Each row is a point on a tangle of strands that fork and nearly touch. The rows are in no order.
(in the rows, 128 means zero)
Two points are linked if the straight distance between their rows is under 118. Some points are linked to none.
(751): 124, 122, 119, 112, 126, 108, 128, 152, 99, 104, 123, 125, 134, 132, 219, 89, 159, 137, 156, 181, 110, 88, 161, 147, 78, 119, 101, 120, 129, 136
(453): 180, 132, 136, 149, 191, 105, 140, 115, 107, 109, 91, 142, 83, 116, 93, 121, 121, 104, 72, 130, 138, 172, 124, 139, 123, 136, 121, 130, 142, 145
(16): 113, 87, 189, 100, 94, 147, 137, 103, 124, 172, 132, 135, 135, 138, 145, 158, 115, 136, 174, 139, 90, 103, 78, 133, 130, 126, 125, 152, 115, 98
(134): 68, 126, 138, 139, 132, 133, 135, 104, 108, 115, 129, 105, 143, 140, 123, 159, 96, 79, 175, 67, 160, 135, 137, 140, 140, 139, 91, 118, 79, 105
(234): 172, 151, 141, 125, 165, 118, 111, 118, 108, 99, 74, 153, 89, 96, 161, 111, 131, 95, 114, 150, 158, 111, 132, 160, 152, 161, 114, 120, 158, 156
(552): 95, 109, 60, 116, 98, 150, 149, 123, 131, 127, 143, 100, 128, 116, 121, 109, 174, 186, 123, 124, 94, 180, 143, 71, 125, 58, 199, 148, 114, 138
(523): 174, 117, 101, 158, 133, 137, 147, 68, 142, 94, 106, 136, 140, 77, 63, 90, 145, 178, 112, 103, 123, 184, 132, 119, 178, 96, 132, 129, 155, 156
(219): 109, 128, 115, 133, 132, 107, 131, 126, 120, 103, 123, 122, 142, 136, 141, 123, 117, 111, 161, 116, 179, 123, 159, 148, 126, 136, 106, 101, 139, 146
(716): 99, 118, 68, 119, 80, 140, 115, 157, 107, 137, 165, 105, 131, 143, 122, 126, 137, 165, 142, 119, 76, 162, 155, 87, 113, 99, 204, 151, 111, 111
(340): 84, 123, 106, 150, 103, 182, 137, 143, 162, 105, 142, 120, 133, 127, 97, 145, 102, 165, 137, 95, 114, 178, 110, 120, 165, 129, 154, 163, 115, 123
(241): 172, 114, 153, 102, 140, 122, 119, 136, 143, 143, 138, 150, 138, 111, 107, 126, 123, 148, 57, 157, 81, 172, 116, 125, 95, 126, 172, 141, 167, 170
(684): 109, 100, 152, 126, 176, 66, 118, 170, 143, 145, 168, 139, 127, 148, 169, 165, 136, 12, 116, 142, 140, 116, 149, 147, 113, 129, 91, 98, 95, 134
(759): 164, 133, 130, 73, 106, 111, 119, 123, 120, 137, 119, 122, 132, 111, 128, 124, 142, 162, 89, 148, 80, 169, 135, 120, 89, 122, 194, 121, 159, 146
(149): 145, 141, 97, 90, 91, 88, 118, 140, 97, 156, 137, 110, 135, 123, 116, 122, 152, 167, 114, 132, 120, 138, 168, 98, 92, 133, 197, 118, 139, 129
(578): 181, 144, 126, 157, 171, 142, 121, 135, 178, 122, 79, 135, 131, 100, 131, 79, 133, 140, 81, 163, 119, 132, 111, 124, 125, 128, 104, 119, 175, 146
(408): 112, 139, 130, 116, 147, 116, 123, 136, 114, 127, 141, 103, 186, 145, 198, 85, 142, 97, 160, 165, 126, 64, 154, 154, 104, 142, 71, 133, 130, 128
(190): 114, 116, 136, 101, 106, 98, 118, 98, 89, 164, 157, 104, 150, 132, 131, 153, 119, 89, 199, 122, 121, 84, 167, 104, 118, 141, 130, 126, 102, 115
(183): 105, 91, 183, 112, 120, 152, 118, 152, 151, 171, 163, 151, 139, 154, 131, 176, 95, 120, 141, 162, 81, 97, 84, 127, 131, 140, 123, 136, 107, 108
(553): 122, 101, 160, 101, 88, 145, 160, 113, 123, 139, 106, 137, 113, 132, 148, 159, 112, 149, 164, 128, 109, 147, 80, 129, 136, 104, 156, 134, 116, 121
(252): 144, 143, 140, 147, 103, 183, 147, 111, 180, 127, 118, 140, 160, 133, 105, 119, 123, 215, 122, 115, 127, 126, 98, 142, 165, 137, 125, 135, 154, 144
(781): 113, 105, 143, 107, 115, 103, 113, 149, 93, 177, 145, 137, 103, 126, 104, 163, 100, 78, 138, 162, 148, 85, 130, 87, 109, 120, 137, 121, 127, 118
(699): 120, 134, 144, 99, 120, 70, 133, 127, 57, 123, 114, 127, 83, 144, 116, 178, 114, 72, 127, 113, 164, 156, 156, 134, 130, 143, 142, 127, 122, 152
(580): 135, 123, 123, 94, 112, 97, 120, 126, 76, 137, 88, 149, 118, 117, 149, 117, 148, 111, 118, 168, 135, 140, 168, 115, 97, 108, 153, 107, 161, 150
(370): 154, 108, 201, 151, 161, 144, 163, 145, 152, 117, 170, 154, 67, 154, 86, 161, 112, 119, 67, 114, 135, 121, 85, 126, 145, 156, 128, 161, 141, 141
(202): 67, 123, 121, 157, 177, 127, 110, 168, 142, 118, 115, 136, 152, 163, 138, 140, 118, 62, 116, 111, 144, 169, 126, 153, 120, 134, 69, 103, 68, 105
(510): 104, 117, 102, 140, 72, 122, 145, 104, 121, 160, 172, 107, 144, 132, 137, 111, 147, 183, 191, 92, 105, 51, 142, 118, 124, 115, 141, 133, 101, 74
(148): 127, 127, 138, 87, 106, 72, 124, 128, 59, 145, 139, 126, 128, 146, 148, 166, 119, 59, 174, 126, 157, 134, 187, 147, 123, 119, 135, 119, 134, 162
(242): 106, 110, 140, 125, 149, 94, 91, 168, 151, 169, 190, 134, 140, 138, 135, 156, 128, 49, 128, 147, 125, 77, 155, 104, 99, 138, 107, 102, 87, 111
(359): 107, 157, 88, 136, 101, 136, 141, 113, 156, 100, 138, 107, 152, 123, 104, 127, 121, 185, 173, 85, 154, 128, 140, 152, 158, 136, 129, 99, 101, 120
(664): 73, 113, 114, 146, 73, 197, 131, 155, 156, 125, 168, 143, 159, 156, 115, 137, 114, 167, 147, 117, 96, 143, 116, 109, 143, 119, 171, 163, 128, 126
(387): 130, 128, 153, 140, 196, 85, 132, 167, 161, 139, 143, 131, 110, 158, 179, 151, 147, 34, 91, 157, 134, 113, 94, 148, 129, 142, 67, 83, 101, 125
(196): 138, 122, 91, 108, 112, 122, 143, 118, 115, 109, 99, 123, 131, 122, 195, 93, 190, 167, 155, 150, 124, 110, 165, 118, 90, 80, 138, 117, 122, 132
(258): 106, 125, 106, 134, 71, 153, 143, 119, 158, 135, 168, 107, 155, 136, 110, 136, 128, 199, 180, 89, 115, 91, 122, 135, 148, 140, 141, 121, 105, 91
(86): 141, 137, 122, 89, 137, 103, 111, 129, 80, 121, 97, 143, 119, 117, 198, 104, 154, 112, 137, 190, 116, 106, 155, 147, 101, 128, 142, 119, 157, 145
(74): 118, 122, 64, 132, 111, 138, 152, 126, 134, 109, 119, 113, 128, 115, 139, 86, 184, 186, 138, 136, 130, 147, 165, 94, 111, 63, 171, 115, 114, 124
(295): 92, 100, 101, 103, 78, 133, 136, 143, 94, 149, 139, 115, 115, 130, 156, 140, 145, 152, 167, 122, 80, 136, 131, 95, 88, 85, 179, 131, 86, 99
(669): 134, 114, 170, 159, 133, 160, 145, 151, 169, 117, 192, 154, 115, 154, 74, 151, 108, 147, 69, 87, 132, 134, 114, 125, 147, 167, 152, 156, 151, 155
(203): 131, 114, 140, 103, 94, 88, 130, 99, 64, 152, 156, 127, 143, 141, 169, 136, 131, 82, 205, 121, 149, 76, 195, 135, 119, 118, 124, 127, 130, 137
(204): 57, 126, 98, 158, 138, 148, 99, 185, 142, 107, 132, 131, 141, 146, 117, 139, 102, 85, 135, 115, 122, 179, 132, 134, 126, 129, 114, 136, 81, 93
(569): 203, 131, 133, 127, 165, 132, 115, 116, 153, 120, 103, 145, 144, 82, 129, 83, 138, 160, 82, 171, 78, 146, 121, 131, 109, 127, 145, 129, 174, 170
(459): 152, 134, 119, 175, 158, 146, 169, 107, 149, 76, 134, 122, 110, 122, 44, 121, 124, 185, 94, 85, 148, 165, 128, 142, 180, 148, 118, 161, 145, 128
(551): 113, 137, 108, 143, 134, 140, 153, 131, 118, 92, 135, 112, 115, 117, 83, 140, 98, 137, 101, 99, 102, 206, 123, 116, 154, 129, 175, 153, 118, 125
(595): 141, 120, 168, 113, 140, 130, 111, 142, 148, 138, 128, 138, 123, 140, 157, 154, 105, 133, 124, 172, 76, 120, 88, 164, 115, 140, 133, 115, 123, 116
(586): 184, 131, 177, 164, 166, 155, 155, 114, 156, 107, 110, 147, 81, 138, 85, 140, 119, 148, 76, 112, 154, 115, 83, 144, 154, 163, 96, 159, 152, 130
(35): 132, 108, 150, 118, 117, 94, 112, 128, 95, 173, 148, 123, 119, 118, 141, 133, 115, 113, 171, 157, 124, 59, 137, 99, 96, 142, 128, 127, 126, 111
(332): 198, 148, 142, 124, 190, 86, 145, 109, 99, 84, 84, 154, 82, 123, 130, 126, 134, 98, 94, 105, 166, 150, 152, 166, 134, 152, 107, 142, 141, 166
(743): 98, 132, 156, 151, 182, 146, 121, 152, 147, 138, 121, 125, 132, 164, 122, 167, 116, 61, 101, 99, 159, 132, 83, 136, 134, 131, 38, 120, 83, 85
(128): 142, 126, 142, 180, 172, 158, 158, 149, 168, 92, 161, 138, 126, 151, 53, 131, 115, 156, 62, 93, 134, 166, 107, 132, 155, 155, 135, 177, 142, 143
(406): 147, 116, 85, 128, 108, 139, 140, 59, 149, 112, 99, 128, 117, 88, 114, 89, 183, 186, 121, 114, 125, 178, 131, 101, 167, 54, 160, 115, 154, 145
(19): 61, 128, 109, 145, 129, 133, 98, 143, 118, 108, 151, 117, 136, 131, 108, 162, 92, 58, 160, 80, 127, 157, 138, 124, 143, 142, 118, 143, 73, 90
(616): 107, 117, 94, 134, 86, 105, 128, 117, 101, 136, 168, 103, 161, 134, 135, 119, 144, 145, 197, 108, 126, 76, 181, 123, 102, 123, 125, 116, 100, 103
(146): 149, 158, 161, 149, 146, 155, 119, 119, 142, 150, 104, 128, 115, 126, 123, 131, 113, 124, 106, 124, 191, 72, 84, 139, 148, 154, 44, 123, 155, 126
(107): 154, 130, 108, 168, 148, 115, 157, 93, 124, 104, 151, 135, 125, 86, 34, 103, 121, 166, 78, 95, 137, 164, 133, 117, 177, 123, 147, 144, 172, 154
(377): 157, 142, 150, 128, 117, 131, 113, 87, 95, 118, 67, 163, 86, 82, 150, 125, 122, 123, 145, 127, 173, 90, 117, 145, 156, 141, 115, 126, 160, 127
(532): 121, 149, 86, 145, 121, 116, 161, 101, 120, 82, 118, 107, 120, 106, 85, 123, 117, 166, 140, 83, 144, 178, 137, 136, 158, 134, 156, 113, 122, 140
(533): 150, 121, 120, 132, 140, 112, 130, 117, 105, 114, 84, 143, 110, 107, 123, 114, 125, 118, 103, 142, 147, 177, 136, 118, 114, 109, 143, 115, 154, 148
(23): 94, 109, 117, 125, 123, 101, 80, 173, 110, 170, 172, 122, 120, 145, 105, 162, 107, 60, 150, 136, 125, 98, 160, 87, 101, 129, 141, 117, 84, 107
(275): 154, 134, 171, 142, 123, 150, 133, 107, 137, 131, 96, 159, 83, 107, 115, 132, 105, 143, 117, 139, 154, 99, 77, 142, 152, 147, 105, 131, 172, 127
(504): 62, 112, 117, 124, 105, 178, 112, 121, 150, 142, 131, 110, 186, 137, 132, 141, 120, 127, 171, 101, 126, 132, 111, 113, 115, 112, 99, 136, 77, 67
(721): 133, 175, 134, 120, 168, 132, 99, 136, 138, 143, 125, 106, 183, 160, 199, 74, 144, 72, 113, 165, 157, 61, 120, 163, 128, 158, 41, 123, 140, 132
(205): 158, 199, 116, 130, 168, 130, 85, 130, 150, 110, 81, 121, 148, 130, 183, 62, 151, 93, 120, 160, 150, 90, 119, 175, 145, 166, 71, 121, 161, 156
(689): 159, 127, 108, 121, 107, 165, 142, 83, 164, 123, 85, 142, 126, 94, 152, 79, 176, 203, 134, 139, 116, 133, 107, 121, 144, 71, 142, 132, 153, 150
(672): 119, 117, 128, 116, 111, 116, 118, 155, 98, 166, 150, 123, 99, 130, 86, 150, 100, 107, 97, 142, 135, 147, 137, 82, 114, 130, 166, 128, 143, 126
(719): 120, 153, 102, 118, 105, 102, 113, 143, 103, 153, 153, 108, 131, 132, 87, 152, 118, 121, 96, 109, 130, 164, 175, 99, 116, 147, 182, 127, 136, 141
(786): 167, 157, 132, 93, 125, 101, 108, 110, 135, 108, 126, 134, 126, 97, 152, 103, 133, 154, 139, 142, 116, 88, 141, 159, 127, 166, 152, 116, 140, 144
(197): 173, 177, 123, 163, 173, 142, 104, 135, 176, 124, 88, 123, 126, 119, 150, 74, 136, 110, 79, 164, 156, 86, 110, 141, 131, 158, 80, 120, 175, 160
(376): 78, 120, 125, 128, 83, 203, 119, 142, 169, 145, 149, 125, 187, 152, 120, 131, 118, 179, 142, 129, 111, 135, 88, 124, 130, 106, 113, 152, 100, 93
(133): 147, 142, 143, 110, 134, 150, 135, 137, 167, 120, 84, 120, 139, 138, 162, 118, 130, 166, 136, 156, 89, 143, 80, 147, 115, 126, 114, 111, 130, 131
(544): 133, 154, 166, 153, 172, 146, 124, 144, 161, 136, 117, 119, 127, 147, 133, 148, 116, 103, 87, 120, 165, 103, 69, 146, 126, 141, 36, 120, 125, 98
(603): 111, 112, 127, 94, 87, 114, 147, 117, 89, 137, 101, 121, 106, 130, 149, 141, 140, 139, 160, 127, 108, 153, 113, 122, 112, 95, 186, 119, 112, 111

A fork is a point with three links. Follow the links from the first point to the second and name the forks in between, in order.
(258), (578) -> (190), (781)
(523), (569) -> (275), (751)
(377), (553) -> (751)
(387), (569) -> (781)
(672), (107) -> (751), (275)
(242), (580) -> (781), (751)

A fork is a point with three links, a tip a point with one. Leave the first point through the second and follow the links. Name the first fork or tip that comes.
(408), (721) -> (781)
(74), (552) -> (133)
(664), (340) -> (190)
(689), (406) -> (275)
(149), (759) -> (751)
(190), (616) -> (504)

Follow the links from the first point to the second, and from the first to the third. Name the last point that the two ways share.
(586), (16), (510) -> (751)
(699), (234), (504) -> (190)
(275), (781), (133) -> (751)
(716), (551), (148) -> (190)
(107), (134), (16) -> (275)
